Each row is a point on a tangle of strands that fork, close into loops and nearly touch. The rows are in no order.
Points whose rows are less than 35.5 apart are linked; no others are.
k_452: [ -1  10   9   8 -22  -6  -5  10  -7   2  -9  21 -10   9  17  19  31  17
   0  24 -15  15  -1  -6  -1]
k_613: [  3  29 -31 -10  10   5   2   5   9  19  21  -7  -6 -13 -43  -4 -16 -26
  -7 -13  -5  19  16  -3  19]
k_47: [ -1   8 -16 -10  12   0  -4 -34 -13   9   4  -2   5   1 -14  -4   5 -13
  -3 -18  15  -7  -5   7  20]
k_839: [ -1 -15  11  -3  -7   6   2  29  23 -22   6  -6   0 -10  13  -8 -12   7
   2   6 -11  -5   4  14 -20]
k_974: [  5  21  -8   6  -1   3  -7  23   7   7  14   7 -13 -19  -2  -1  10  -4
  -2  12 -12  31   6  -5   1]
k_144: [  9  30 -25  12  10   8 -19  18  27   0  24 -17 -15 -15 -18  -2 -15 -23
  -7   2 -21  18  16  -6  19]
k_519: [-13 -35   4  -7  10  23   1  25  19  -1  -8 -36   6  17  -8  -9 -46  13
  10 -15  20  -3 -17 -11   8]
k_245: [ 11   7  15   2  -6  -5  -2 -18  -3  -3  -5  19   5  -9  11  -9  15 -10
  -2   5  -9 -13   7   1 -25]
k_163: [-17 -20  -1   2  23  25  -8   4  18  17  -5 -28   2   9 -13  -5 -40  -4
   5 -26  28  -6  -9 -20  11]
k_630: [ 17  18  12  -8 -11 -15  20 -34 -14   7 -15  30  13  -9   3 -11  16 -16
   4   8 -12 -18  10  -2 -32]
k_83: [  3  -8  11  -4 -22   0   1  38   2 -23   4   4  -1   7  23   6   2  19
   2  27 -14  19  -8   6  -6]
k_921: [  4  19   0  -7   1  -1   9 -22   4   9   5  13   7 -22 -19 -12  -3 -20
  -3 -14  -5  -4  19  10 -16]
k_788: [-17   0  -2   3  10  21  -1  -6  20  18   0 -15   3  -4 -18  -6 -42 -15
   5 -29  22  -9  -1 -12  -2]
k_758: [  8 -31   5   8  -8  -4  -8  22  11 -31  -2 -25   4   8  40 -20 -25  26
  14  -5  -3 -18 -15  21  -1]
k_962: [-10 -20 -10   4  27  13 -28   5  25  -3  -1 -54  -5  13  -4  -1 -26  -2
   9 -19  10 -15  -8  -5  34]
k_185: [  7  20  -5   4  -9   0 -16  -3  -5   5   2  13  -6  -6  13   8  28   2
  -2  10 -10  16  -1   2   7]
k_355: [ -2   2 -11   7  21  14 -19   7  21  -4   9 -28 -12  -2  -8  -1 -16  -9
  -1  -8   6  -6  -4  -6  24]
k_379: [  3  20 -17  14   9  12 -13  18  29  -5  18 -20 -12 -19 -18   0 -21 -20
  -6  -5 -12   6  15  -7  12]
k_385: [ -4 -13  14   5   1   0  20 -18 -23   0 -12  10   3  15  -8   2  -7   2
  -3  -3  23 -13  -4 -16  -9]
k_893: [ -2 -38   8  -3  10 -11 -10   2   0 -20  -3 -24  12  17  27  -1  -3  17
  11  -7  10 -25 -12  11   6]
k_24: [  0   8  -5   1  -4   2  18  11 -15  10   5   6  -9  -8 -17   1  -3   0
  -5   4  13  22   4 -18   2]
k_681: [  0   8   9   9 -21  -5   8  17  -8   2  -6  20  -9   5  13  18  23  15
  -5  27 -12  20   0 -10  -7]
k_997: [  7  29 -23 -14  -5  -6 -17 -29   2  16   2  18  17  -8  -9   4  36 -13
  -6   3 -17   7   6  23  12]
k_986: [  3  11  11   8 -18 -15  32  -6 -18  10  -9  29  -2  -1  -7  -2   9   2
  -5  16  -8  14  11 -12 -25]
k_899: [ -1   8   0   7  -9  -2  29  10 -21  11   1  13  -8  -2 -17   5  -1   3
  -8  10   9  21   4 -21  -4]
k_649: [  1  -4  15   2   0   4  12  -8  -9   3  -3  11   2  -7  -8  -7  -4  -5
  -4  -5  14  -8   6  -8 -17]
k_395: [  2  12  -5   1   2   5   9  12  -4   9  11   4  -9 -17 -18  -4  -6  -6
  -3   1   8  20   7 -11   0]
k_475: [ -7  -8  -9   6  26  17 -21   3  20  -2   3 -33  -8   3  -7  -1 -20  -5
   4 -16  12 -11  -6  -7  28]
k_438: [  5  -9   9  -4 -21  -4 -16  28   6 -27   5  -3   2  13  39   4  13  23
  11  21 -17   8 -16  15   6]
k_443: [  6  27 -15 -14   0  -7  -6 -32   5  14   5  17  17 -15 -13  -1  26 -18
  -8  -2 -17   2  13  22   1]
k_376: [  9 -39  21   2 -11 -15  13   5 -19 -27 -19   3  13  26  23   4 -13  20
   6  16 -12 -29 -12  11 -28]
k_363: [  3 -37   9  -2   6 -13 -20  -2   9 -24  -6 -20  14   9  36  -8   0  14
  13 -12  -5 -33 -10  23  -4]
k_233: [ -5   0   5  -1   3  12  11   0  -8  10   3   0  -3  -5 -21  -5 -20  -3
  -2 -12  26   4   1 -14  -1]
k_422: [ -7 -15   9   5   4   4  17  -4 -19   2  -7   1  -1  16 -10   6  -7   7
  -4   1  27  -6  -7 -17   0]
k_6: [  2 -17   8  -3  -7   4  -3  29  21 -27   6 -11  -1  -2  21  -9 -12  12
   7   5  -9  -4  -7  17  -6]
k_778: [  1   1  -9   4  18  15 -14  21  20  -5  12 -25 -19  -5 -10  -1 -16  -6
  -2  -2   2   5  -1  -6  20]
k_879: [ -1   3  12   7   2   6   0  13  22  -9   8   4  -4 -22   1  -8  -6  -9
  -2  -3 -10  -7  16   6 -26]
k_42: [-13 -20   7   1  14  21   0   8   6   9  -4 -18   2   5 -16  -3 -30   1
   4 -16  29  -4  -9 -17   0]
k_914: [  8 -27  17  -3 -15   0   5  21   8 -30  -3   2   8  -3  22 -12 -15  13
   4   7 -14 -18  -2  17 -31]
k_473: [  1   2   8  -4   3   2   7 -28  -7   9  -3   8   6  -8 -11 -12  -6 -11
  -1 -19  17 -14   6   0 -11]
k_237: [  6 -26   4   1   3 -11 -24   6  18 -27   3 -20   9   6  44  -6  -1  12
  12  -7 -14 -27 -12  29   0]
k_868: [-10  13 -12  -6  10   9  -2 -32  13  14   1  -5  13  -7 -28  -8 -24 -21
   2 -31  10 -19   8  10   4]
k_469: [ -5   6  10  11   3  10  -1 -13  25   1  -3   1   5 -19 -10 -12 -25 -21
   2 -23  -4 -26  20   6 -28]
k_388: [  4  23  -6   7  -6  -3   0  30   4   8  16   9 -15 -24  -9  -5   8  -3
  -1  11 -16  41  10 -10  -7]
k_17: [ -5  -5  16  10  -8 -13   6  -4 -15   4 -19  26  -8  33  23  21  26  28
   1  27 -18  -4  -7  -3  -4]
k_350: [ -2 -20   8   7  11 -10  -5 -17 -19  -5  -8  -2   3  18  17   8  15   8
   1   1  17 -16 -10  -3   8]
k_218: [ -3   6 -29 -28  14  -7   7 -35 -23  23   0   0   8  10 -29  14  21 -12
  -9 -11  18   4  -7  -8  34]
k_575: [  1   6   6  -4 -20   3 -26  30   6 -15   1   3  -8   5  25  17  32  20
  11  25 -21  18  -7   3  12]
k_793: [  4  -6  -4  -1  13  13  -4  28   0   2   9 -16 -19   1 -12   0  -9   4
  -5  10  16  20  -8 -20  20]
k_280: [ -3  10   2   8   2   7  11  19   7   4  12   4  -9 -22 -18  -8 -11  -6
  -3  -2   3  15  14  -9 -13]
k_406: [ -3  -9  20   4  -8   0  15  28  16 -14   5  10   2 -20  -4 -11 -12   0
  -2  10 -10   0  17   2 -40]
k_679: [  4  20 -11 -12 -10 -10  16 -16 -17  17   0  18   0  -8 -11   3  17 -10
  -9  -1   0  17   4  -3   4]
k_633: [ -6 -14  16   7  -3 -11  15   3 -17  -2 -17  20  -6  34  20  23  18  27
  -2  27 -13  -3  -9  -3  -7]
k_359: [  3  29 -26 -15 -13  -8 -21 -30 -10  19  -5  16  11   2  -5  15  47  -6
  -1   5 -15  12  -1  16  25]
k_507: [  5  23   7  13  -4  -5  -3  -3  23  -5   9  15   2 -30   0 -13   0 -20
  -4  -4 -26  -4  25  14 -32]
k_712: [ -2  11   8   9  -7  -1  10  32   8  -2  13  11  -8 -23  -6  -6   5  -2
  -2  14 -13  30  14  -8 -23]
k_23: [  5  12  -9 -15   3  -7   4 -40 -12   9  -3  12  12  -5 -10  -3  19 -16
  -6 -10   3  -7   2   9   2]
k_692: [ -5  -4  -3   3   5  -2  18 -14 -27  10  -5   4  -6  15  -9   9  -3   6
  -3  -2  27   2  -9 -20  15]
k_341: [ -5  -4  -4   9   5  -4  29   0 -28  14  -9  12 -16  25  -7  19   2  19
  -7  16  13  13 -10 -21  17]
k_243: [ 10  17  -2  -9   2  -8  -5 -42  -3   6  -3  15  13 -12  -2 -10  17 -19
  -4  -8  -7 -17   9  18  -8]
k_150: [  7  28  -2  -2 -15  -9  -4 -14   0  10   2  22   5 -20   0  -4  24 -12
  -3   5 -22  14  14  14 -14]
k_735: [ -4 -12  -4   4  15   3  -2   1 -18   0   3 -16  -9  16   0  10   4   9
  -2   3  26   5 -15 -21  27]
k_756: [ -5 -18  21  -1  -7   6  11  29  17 -18   1   0   3 -15   0 -12 -21   6
   3   1  -6  -7  10   6 -33]
k_508: [ -8 -27  -4  -1  24   8 -21   9  21 -10  -1 -48  -2  13   6  -2 -21   6
  12 -19  12 -16 -11   2  30]
k_640: [  7 -16  15   1  -6  -2  -9   7  29 -24  -1   2   7 -13  25  -9  -2  -2
   5  -1 -25 -30   6  20 -31]
k_637: [  9  -1  21   4  -2  -3   1 -10   6  -8  -6  18   6 -13  13 -11   9 -11
  -2   4  -8 -23   9   4 -34]
k_105: [  1   2  -5   3   8   4  -4 -12  -8   1   3   1  -5  -3   1  -1   5  -4
  -3  -8  16  -2  -6  -3   9]
k_290: [ -5 -35   8  -1  12  -1 -10   7  11 -15  -6 -27   7  10  15  -4 -10  12
  10 -14  13 -23  -9   9   5]
k_461: [ -4   1   7   7   0 -19   3 -32 -26  11 -15  20  -6  26  23  15  28  12
   2  11  -3  -6 -11  -6   8]
k_891: [  9  23 -24   5  12  10 -11  23  14   8  22 -18 -22 -10 -29  -7 -21 -21
  -9  -2 -10  23  13 -14  24]
k_297: [ -5  -2   2   5  -9  -2  18  28 -14   1  -6   9 -13  20   4  25   9  23
  -6  32  -5  26 -10 -16   6]
k_777: [  0  12 -15 -13  12  -1  -5 -50  16   6  -1   8  23  -8 -24  -8   5 -28
  -4 -21  -6 -28  18  24   2]
k_717: [  9 -12  15  -6 -18  -3 -13  18  14 -26   3   9   8  -3  33   0  14  11
   6  15 -23  -7  -4  17 -23]
k_693: [ -9   6 -10   5  12  22  -8   1  18  13   5 -23  -6  -4 -25  -5 -38 -16
   1 -24  15  -4   3 -11  11]
k_751: [ 10 -17   7   4 -19   0  -8  33  14 -32   6  -7   0   3  39 -11 -13  22
   9  12 -15  -2 -12  24 -10]
k_972: [ -3  16 -15   8  11  14  -7   7  21   4  12 -20 -11 -14 -26  -3 -29 -19
  -2 -15   3   0  10  -8  13]
k_155: [  1  27   5   9  -8  -8   3   2  12   1  12  17  -2 -32  -6 -13   7 -16
  -4  -1 -24  16  20   7 -28]
k_860: [  3   0  18   4  -2   1  -1   8  15  -9   3  12   1 -21  10  -8   3  -7
  -2   5 -14  -9  14   6 -33]
k_53: [ -1 -16   0  -2   9   1 -17  13  20 -22   7 -22  -1   2  25  -1   1   8
   6  -1  -5 -11 -12  16  10]
k_865: [ -5 -18   8   3   8   0   5  -1 -12  -6  -5  -5   0  13   4   8   3   9
  -3   5  19  -7  -9  -9   3]
k_676: [ -3   4   6  13 -11  -6  34  15 -21   7  -7  20  -7   3 -14  10   0   9
 -12  20   1  23   8 -18 -18]
k_323: [  4  29  -3   5 -27  -8 -10  11  -6  13  -2  21  -8 -12   5   7  30   0
   1  15 -19  29   8  -3  -4]
k_984: [  7  23   5   1 -22 -13   7  -9  -7  11  -5  27   1 -13   5  -1  26  -6
  -3  12 -18  16  11   0 -19]
k_278: [-14  11 -13  -4   8  18  -1 -29  20  21  -2 -12  18  -4 -27  -7 -40 -25
   3 -38  15 -17   7   0   1]
k_266: [  2  21 -12 -23  -2  -8   9 -29  -4  17   0  19  13 -16 -23   2  26 -21
 -10  -7  -9   7  15  11  -4]
k_624: [ -6 -29   2  -1  16   5 -13  12  15 -14  -1 -33   2  11  12  -4 -13  12
  12 -12  14 -15 -13   8  17]
k_561: [  1 -35   1   0   0  10  -3  33   7 -21  -4 -38  -2  19  11 -16 -36  26
  13  -2  12   0 -19   3  18]
k_540: [  7 -16   7  -1 -21  -2  -5  34   6 -29   7  -5   1   9  33  -3  -7  24
   7  21 -12  10 -15  16  -5]
k_969: [ -4   3   5   1   7   8   1 -20   4   7  -3   2   5 -10 -14 -12 -17 -15
   0 -24  15 -17   7   3 -11]
k_190: [  6  33 -17  -9 -22  -8 -19 -16 -10  18  -6  20   2  -4  -3  13  44  -4
   0   9 -21  19   3  12  17]
k_79: [  3  18   4   2 -19   2 -29  22   5  -5  -2   8 -10  -2  19  15  39  13
   7  21 -20  20  -4   2  11]
k_33: [  7  19  10  13   0  -2  -6 -13  24  -8   4  16   6 -29   6 -13   3 -22
  -1  -6 -27 -17  22  17 -36]
k_259: [ -1   4  16   9 -15 -13   0 -10 -17   7 -19  27 -10  25  24  20  34  21
   2  22 -19  -3  -6  -5  -3]
k_853: [  0  16 -15 -25   2  -9  16 -28 -11  22  -3  15  11 -13 -31   6  24 -21
 -11  -6  -1   9  11   1   3]
k_441: [ -4  10  -7 -18   3   1  15 -23  -9  15   4   8   6 -11 -30  -6  -6 -16
  -4 -18  12   1   8   0   0]
k_393: [  0  -3   9   0 -19  -1   3  35  -2 -16   0   7  -4   9  16  17  13  20
   2  32 -15  24  -6  -4  -3]
k_940: [ -4 -17  12   4  -5  -9  11   4 -13 -12 -10  10   1  24  20  18  16  17
  -3  22  -4  -4  -9  -5  -6]
k_550: [  6  -6  16   0 -13  -3  -6  16  11 -18   1  12   5 -10  23   1  14   6
   0  18 -20  -2   3  10 -26]
k_517: [  5 -40  13   9 -11 -15   6  12 -23 -30 -13 -14  11  31  33   2 -21  30
  11   8   1 -22 -18  15  -8]
k_837: [ -3 -13  13   9   5 -21  -4 -27 -22   1 -14  12   0  33  31  18  28  16
   6  14  -8 -21  -9  -3   2]
k_981: [  1  -8  11   0  -7  -1  -4  12   0 -12   1   6   0   3  20   9  18   9
  -2  17  -4   5  -3  -1  -6]
k_202: [ -4   1   7   5 -18  -3   9  34  -9  -4  -7  13  -9  16  12  24  15  23
  -3  35 -15  27  -5 -10  -1]
k_753: [ -5   6  -7   7   6 -13 -12 -17 -26  11  -5  -6  -8  25  20  22  28  16
   3  10   6   8 -18 -10  35]
k_49: [-10  -3 -17   4  27  16 -20 -15   9  20   0 -33   0  12 -20  -5 -33 -13
   7 -30  27 -11  -9 -11  32]
k_367: [  4 -25   0   2  -5  11  -4  37  18 -28   0 -32  -6   8  20 -18 -35  22
  12   2   0   0 -14  12  10]
k_857: [ -6 -34   3  -6   6  16  -3  30  12 -11  -3 -40  -2  18   2 -14 -39  20
  13  -8  16  -1 -18  -1  19]
k_365: [ -2 -25  11   0   1   4  -7   9  23 -22  -5 -13   7  -3  18  -9 -14   6
   9 -13  -6 -29  -1  16 -15]
k_248: [  0  -5  13   4  -3   5  14   3  -9  -2  -3  10  -2  -5  -5  -1  -2   0
  -6   5  12   0   4 -12 -16]
k_882: [  7 -31  19  -1 -18  -6  16  17 -12 -29 -12   4  10  17  18   2 -15  18
   1  18 -11 -18  -5  10 -32]
k_563: [-16 -15  -6   4  28  22 -18  -1  14  17  -1 -40  -1  14 -15  -3 -40  -6
   8 -28  27  -8 -14 -20  25]
k_773: [  7 -43  16   2 -10 -16   9   7 -20 -29 -20  -6  15  28  23   1 -18  24
   9   7  -2 -30 -14  11 -22]
k_878: [ -8   7   6   6   5  12  -1 -18  20   9  -4  -1   6 -14 -13 -11 -25 -19
   1 -28   6 -22  16   2 -19]
k_600: [ -5 -13  18   4  -5   6  24  18 -13  -1  -7   5   0   2 -16   1 -14   8
  -5   8  15   4   6 -15 -24]
k_80: [ -4   8 -17   3   9 -10 -11 -16 -30  17  -1 -10 -13  29  13  21  26  15
   2  10  11  14 -21 -16  46]
k_158: [  4  16   9   6 -20 -11  17  -5 -12   8  -8  28   0  -8   4   1  19  -2
  -6  14 -13  13  10  -6 -21]
k_705: [  8 -27   2   9  -6   4  -8  31  14 -31   0 -28  -1   8  35 -19 -30  26
  12  -2  -3  -9 -15  18   7]
k_129: [  1  15  13   5 -15  -3  -8  27  15  -7   8  18  -4 -19  12   1  23   3
   1  19 -27  25  14   4 -25]
k_925: [ -3  -1  12  11   2   7  -6  -7  29  -9  -4  -1   3 -19   2  -9 -15 -18
   0 -19 -12 -31  18   8 -29]
k_843: [  6  16  -6  -7  -6  -9   7 -23 -12  11  -2  18   5  -7  -4   0  20 -11
  -7   2  -1   9   4   3   0]
k_852: [  9  20 -25  -6   7   5  -2  11  -7  16  13  -3 -14  -9 -22  -3   0  -9
  -6   0   3  26   3 -12  21]
k_236: [ -9   6   9  10   2   6   6  24  22  -4  13   2  -8 -26 -13 -10 -18 -10
   1  -6  -7   8  18  -2 -24]
k_122: [  0 -18   4  -4   4   4  -9  20  17 -20   5 -16  -3   1  17  -5  -4  10
   4   5  -1  -6 -10  10   4]
k_631: [  4  24 -23   2  11   6 -11 -16  13   7  12  -3   1 -12 -11  -2  -1 -16
  -6 -10  -7   0   6  12  16]
k_277: [ 11 -15  17  -5 -13  -6 -10  14  22 -28   2   9   8  -9  34  -9   4   4
   7  10 -30 -20   1  24 -31]
k_950: [  3  29  -5   1  -8  -6  -2  -5   5   8   8  19   1 -25  -4  -7  14 -14
  -3   2 -19  20  16  10 -12]
k_854: [-16  -7  10   5   7  21   9   6  14  17  -2  -8   4  -8 -21  -8 -39  -7
   1 -22  20  -5   3 -13 -16]
k_565: [  9  12 -22  -5   2  -1  11   7 -23  19   5  -2 -16   8 -15   7   6   0
  -7   7  13  28 -10 -26  31]
k_455: [  0  13  -1  -4 -11 -10  29  -4 -16  13   2  20  -1 -16 -23  -7   3  -7
  -7  -1   1  23  15 -10 -16]
k_378: [-10 -17  -1   9  20   6 -22 -10  23 -11  -4 -29   5   0  10   0 -10  -4
   6 -26   5 -33   0  11   8]
k_918: [  3 -15  17   5   5   3  -7   0  26 -17  -5   2   6 -14  10 -10  -7 -10
   3 -11 -11 -35  10  11 -30]
k_3: [-16   6  -7   3   9  20  -1 -19  19  20  -2 -15  10  -6 -21  -6 -42 -22
   1 -38  16 -13   4  -6  -4]
k_494: [ -3   9 -11 -28   4  -3  19 -28 -16  20  -2  11   9  -6 -38   4   9 -19
 -10 -14  14   4   8  -5   4]
k_426: [ -2  15 -11 -13 -13 -12  37  -4 -23  22  -2  18  -3  -7 -32   4   6  -6
  -9   0   5  25   9 -17  -2]
k_511: [-15 -24  19   1   0  21  18  24  -2   6  -7  -8   9   4 -25  -3 -36   5
  -2  -1  25   3  -1 -17 -24]
k_247: [ 13  23   1 -10  -2 -10   0 -37   1   5  -3  21  15 -18  -3 -13  17 -23
  -3  -5 -18 -12  15  20 -22]
k_373: [  8  35  -9   0 -28  -5 -18  -2  -7  15  -4  21  -3 -11   1  11  40  -3
   5   9 -21  25   4   7   7]
k_92: [  5  24  -1  -4   0  -5   3 -27  10   8   5  17  11 -22 -14 -16   2 -23
  -4 -12 -15 -11  21  19 -19]
k_22: [ -2 -12   3  -1  13   6  -9  13   6 -10   4 -13  -6   1   8   3   3   7
   0   3  10  -3 -12  -2  13]
k_983: [  5  24 -25  -4  11   9  -1   7   7  17  20 -12 -12 -10 -38  -8 -24 -21
  -6 -11   2  19  10 -11  22]
k_244: [  5  26 -27   1   7   2 -16 -27  19   3  13   4  11 -10 -14  -4   5 -19
  -7  -9 -10  -7  11  23  17]
k_296: [  2   5  14   1 -13  -1  -7  28  20 -15   8  16   0 -18  19  -2  16   3
   0  17 -28  12  10   9 -28]
k_386: [ -6  -3  -7   5   7  -4  20  -9 -29  12  -4   3 -11  22  -6  15   2  11
  -4   5  23   8 -10 -22  23]
k_524: [  5  27 -26 -10   9   4   0  -7   4  14  15   0   0 -14 -27  -3  -2 -17
  -5 -11  -4  13  11   5  17]
k_596: [ -3   9  -4  -7   5   8   9  -9  -9  15   6   3   0  -8 -25  -8 -12 -10
  -3 -15  21   5   3  -7   5]
k_557: [ -4   3 -15 -15  13 -13  -2 -46 -27  13  -2  -4   8  12  -9   4  13  -8
  -1 -15  23  -9  -7   3  26]
k_535: [ -9  -7  -6  13  25   6 -23 -20  13   0  -2 -24   3   0   2  -3 -10  -9
   5 -27  15 -29  -1  11  13]
k_516: [ -6  -1 -15   4  26  10 -19 -22   3  11   3 -25   0   5 -15  -5 -16 -10
   3 -25  24 -16  -7   1  30]
k_486: [ -5   9 -23  -3   8 -14   2 -18 -35  24  -1  -5 -15  32   3  21  18  13
  -2   6  13  15 -21 -20  49]
k_509: [ -2   9 -24 -17  16   6   0 -24 -14  16   8  -6   3   1 -30  -1  -2 -13
  -3 -18  21   2  -5  -2  28]
k_500: [ 15   8  16  -2  -7 -12  16 -30 -13   2 -14  28   8  -1   8  -8  15 -10
   2   8  -7 -21   6  -4 -30]
k_264: [-1 -2 -4  2 13  8 -8  0 -2  0  7 -8 -7 -3 -3 -1  2 -2 -1 -3 15 -1 -8 -5
 14]
k_505: [  2  18 -13 -13 -15 -14  24  -9 -19  22   1  18  -3  -8 -17   7  15  -6
  -9   3  -1  26   6 -11   5]
k_478: [  1 -16   1   0   3  -8 -33   6  24 -27   6 -22   7   5  44  -1   5  10
  13  -5 -20 -20 -11  33   6]
k_5: [  9  23 -25 -11  -1  -1   6   5 -15  19   9   2  -8  -5 -18   4  10  -8
  -7   4   4  27  -1 -12  23]
k_436: [-16 -16  16   1   1  19  13  15   8  16  -4  -3   8  -3 -23  -8 -39  -2
   0 -12  24  -1   4 -15 -25]
k_119: [ -2   2  14   6  -6  -1  12  26   9  -9   8  13  -4 -23  -3  -7   2  -2
  -4  12 -10  16  15  -4 -31]
k_795: [ -3  -1  -9   8  25   0 -21 -36   3   4   0 -15   7   3  -1  -7  -3 -12
   4 -27  18 -27  -3  14  16]
k_801: [ -3   3 -19  -3  21   0 -16 -35  -7   9   4 -14   8   4 -11  -7   0 -10
   4 -21  20 -18  -4  11  27]
k_581: [  1  19 -23  -9  11  -2  -8 -42  17   7   7   9  21 -10 -20  -3   9 -25
  -7 -14 -10 -18  16  26  10]
k_955: [ -7   4   2   9   0 -15  -1 -21 -24   9 -11   9  -7  28  20  23  28  17
   1  12   1   0 -12  -8  18]
k_45: [ -2   3  13  12 -14 -10  31  11 -18   5 -11  25  -5   1  -8   8   6   8
 -10  25  -8  17  10 -14 -26]
k_354: [ -6  13 -12 -11  11   5  -3 -39  11  12   2   1  16  -7 -28  -8 -12 -26
  -2 -28   5 -19  13  16   3]
k_617: [  1  -6  10   6   0  -7  17 -19 -21   3 -11  16   0  11   4   5   8   3
  -5   3  12 -12  -1 -11  -8]
k_335: [  5  27   4   7 -21  -4 -13  18   4   4   4  21  -6 -19   6   1  29  -2
   2  16 -24  30  13   2 -13]
k_931: [  3  -3   7  -6 -21  -2 -23  29   1 -21   1  -2  -5  14  32  14  24  25
  13  26 -20  15 -14   9  14]
k_567: [  6 -45   9   8  -8 -17  -3  10 -17 -28 -10 -22  13  25  39  -6 -20  31
  14   2   6 -22 -18  17  -2]
k_91: [  1 -11   0  -3   6  -1 -28  14  25 -25   9 -23   0   4  34   0   6  10
  10   3 -15  -8 -14  22  15]
k_479: [ 12  25 -27   1  10   8 -14  12   6  10  18  -5 -14 -10 -16  -3   0 -12
  -5   4  -9  25   2  -4  25]
k_147: [-13 -20  18   2  -2  13  23  23 -11   2  -6  -1   5   5 -22   4 -26   7
  -5   4  23   3   2 -15 -20]
k_936: [  5  15  13   8 -23  -9  -6  -7 -10   3 -14  27  -5   8  20  15  37   8
   2  20 -21   3   2  -3 -10]
k_704: [  5  23  -4   4 -17   3 -27  15  -2   4   1  10  -9  -2  13  15  36   6
   5  18 -15  24  -3  -2  15]
k_715: [ -8 -20   5   6  13   7 -17   1  27 -15  -6 -24   5  -2  14  -5 -14  -1
   5 -23  -1 -34   0  11  -3]
k_94: [ 14  22   9 -14  -7 -12  12 -31  -5   6  -7  26  13 -18  -2 -16  16 -22
   2   1 -16 -11  16  10 -31]
k_232: [ 10 -37   8   6  -9  -8  -6  15   1 -28  -6 -19   9  13  39 -14 -16  26
  14  -3  -1 -20 -17  19  -6]
k_172: [ -1  11 -23  -3   1 -11  16  -8 -31  26  -5   7 -20  25  -6  21  13  12
  -7  10   9  21 -17 -21  39]
k_440: [ -1 -22  15   7  10 -21  -5 -26 -21  -6 -11   1   6  27  31  14  23  11
   5   8   6 -24 -10  -3   3]
k_151: [  6  -6  -7  -3  17  14 -10  32  14  -3  11 -23 -21   1 -11  -3 -15   0
  -5   7   4  16  -7 -17  24]
k_623: [  2  -1   1   1   1  -5   8 -25 -19   3  -6  10   0   5   3   2   9  -3
  -4  -3  15  -7  -5  -5   4]
k_775: [-18 -29   8  -4  10  26   3  22  13   6  -8 -23   7  14 -16  -5 -43   7
   7 -13  26   0 -11 -14  -3]
k_697: [ -6   3 -24 -24  18  -2   3 -31 -25  21   4 -12   6  14 -30   5   3  -9
  -1 -17  32   1  -9 -11  36]
k_740: [  6 -31  12  -2 -10   2  -2  19  15 -28  -6  -6   9   0  26 -17 -19  14
   8  -4 -10 -24  -5  18 -24]
k_959: [ -3   0   0  10  -4  -1  22  16 -21   8  -7  11 -16  19  -1  21   6  21
  -9  24   5  20  -8 -19  10]
k_859: [ -2 -10  12   0 -12  -3   3  15  -6 -13  -2   8  -1  12  21  17  19  17
  -1  23  -8   7  -8  -3  -5]
k_548: [  9 -30  23  -4 -17  -2  15  19  -5 -27 -12   6  14   5  11  -7 -17  12
   3  13  -7 -17  -1   8 -38]
k_255: [  6  30 -17   6   2   3  -9  10  10   7  18   3 -11 -21  -9  -3   6 -12
  -5   2 -14  24  10   3   7]
k_51: [ -5 -23   8  -2   8   5   0  11   0 -11   0 -11  -1   8   4   3  -3  10
   2   1  16  -7 -10  -6   3]
k_308: [ -5   6 -22 -21  12 -12   3 -42 -26  16  -3   0  10  12 -17   9  22  -9
  -6 -12  17  -3  -8  -1  31]
k_276: [  1  -6  -5  -1  11   8   4  16 -15   2   5 -10 -14  11  -7   7  -2   7
  -6  10  20  15 -12 -25  24]
k_188: [ -3  -4 -10   4  13  -3   8  -6 -29   9   2 -11 -13  24  -2  14   6  11
  -4   8  24   9 -17 -26  34]
k_31: [  4   9 -23  -6   1  -3  18  -1 -30  22   1   2 -17  17 -13  15   8   8
  -9   7  13  24 -11 -25  35]
k_261: [  1  11   7   0 -14 -11  34  -7 -20  10  -6  23   0 -10 -18  -4   1  -4
  -9   6   1  14  12 -14 -21]
k_774: [  4  18   3  -8  -9  -9  19 -14  -6  11   4  20   4 -22 -20 -13   7 -17
  -6  -4  -7  12  16   2 -21]
k_591: [  5   5   2   4  -2   0 -10   1  -2  -4   3   8  -2  -5  15   5  20   2
  -4  10  -4   5  -4   2  -1]

How many points has the smallest loop of links through each point below? Write none if it is on no loop.
k_509: 6
k_297: 16
k_524: 17
k_243: 11
k_940: 10
k_422: 9

A piece is two or more points that can be reached from each other along the links. Count, over all rows, the pieces, the separate loops (a circle has one, a figure eight two, a Y none), the forks (points with three links) and the tips (points with one).
pieces: 4
loops: 11
forks: 16
tips: 2

A fork is a point with three links, a tip a point with one. Leave the first point through the second and follow the links. Name the first fork or tip that comes.
k_936 / k_259: k_859
k_354 / k_868: k_788
k_365 / k_715: k_801
k_575 / k_931: k_540
k_150 / k_984: k_986
k_617 / k_623: k_22
k_245 / k_500: k_247
k_778 / k_151: k_386
k_22 / k_264: k_422
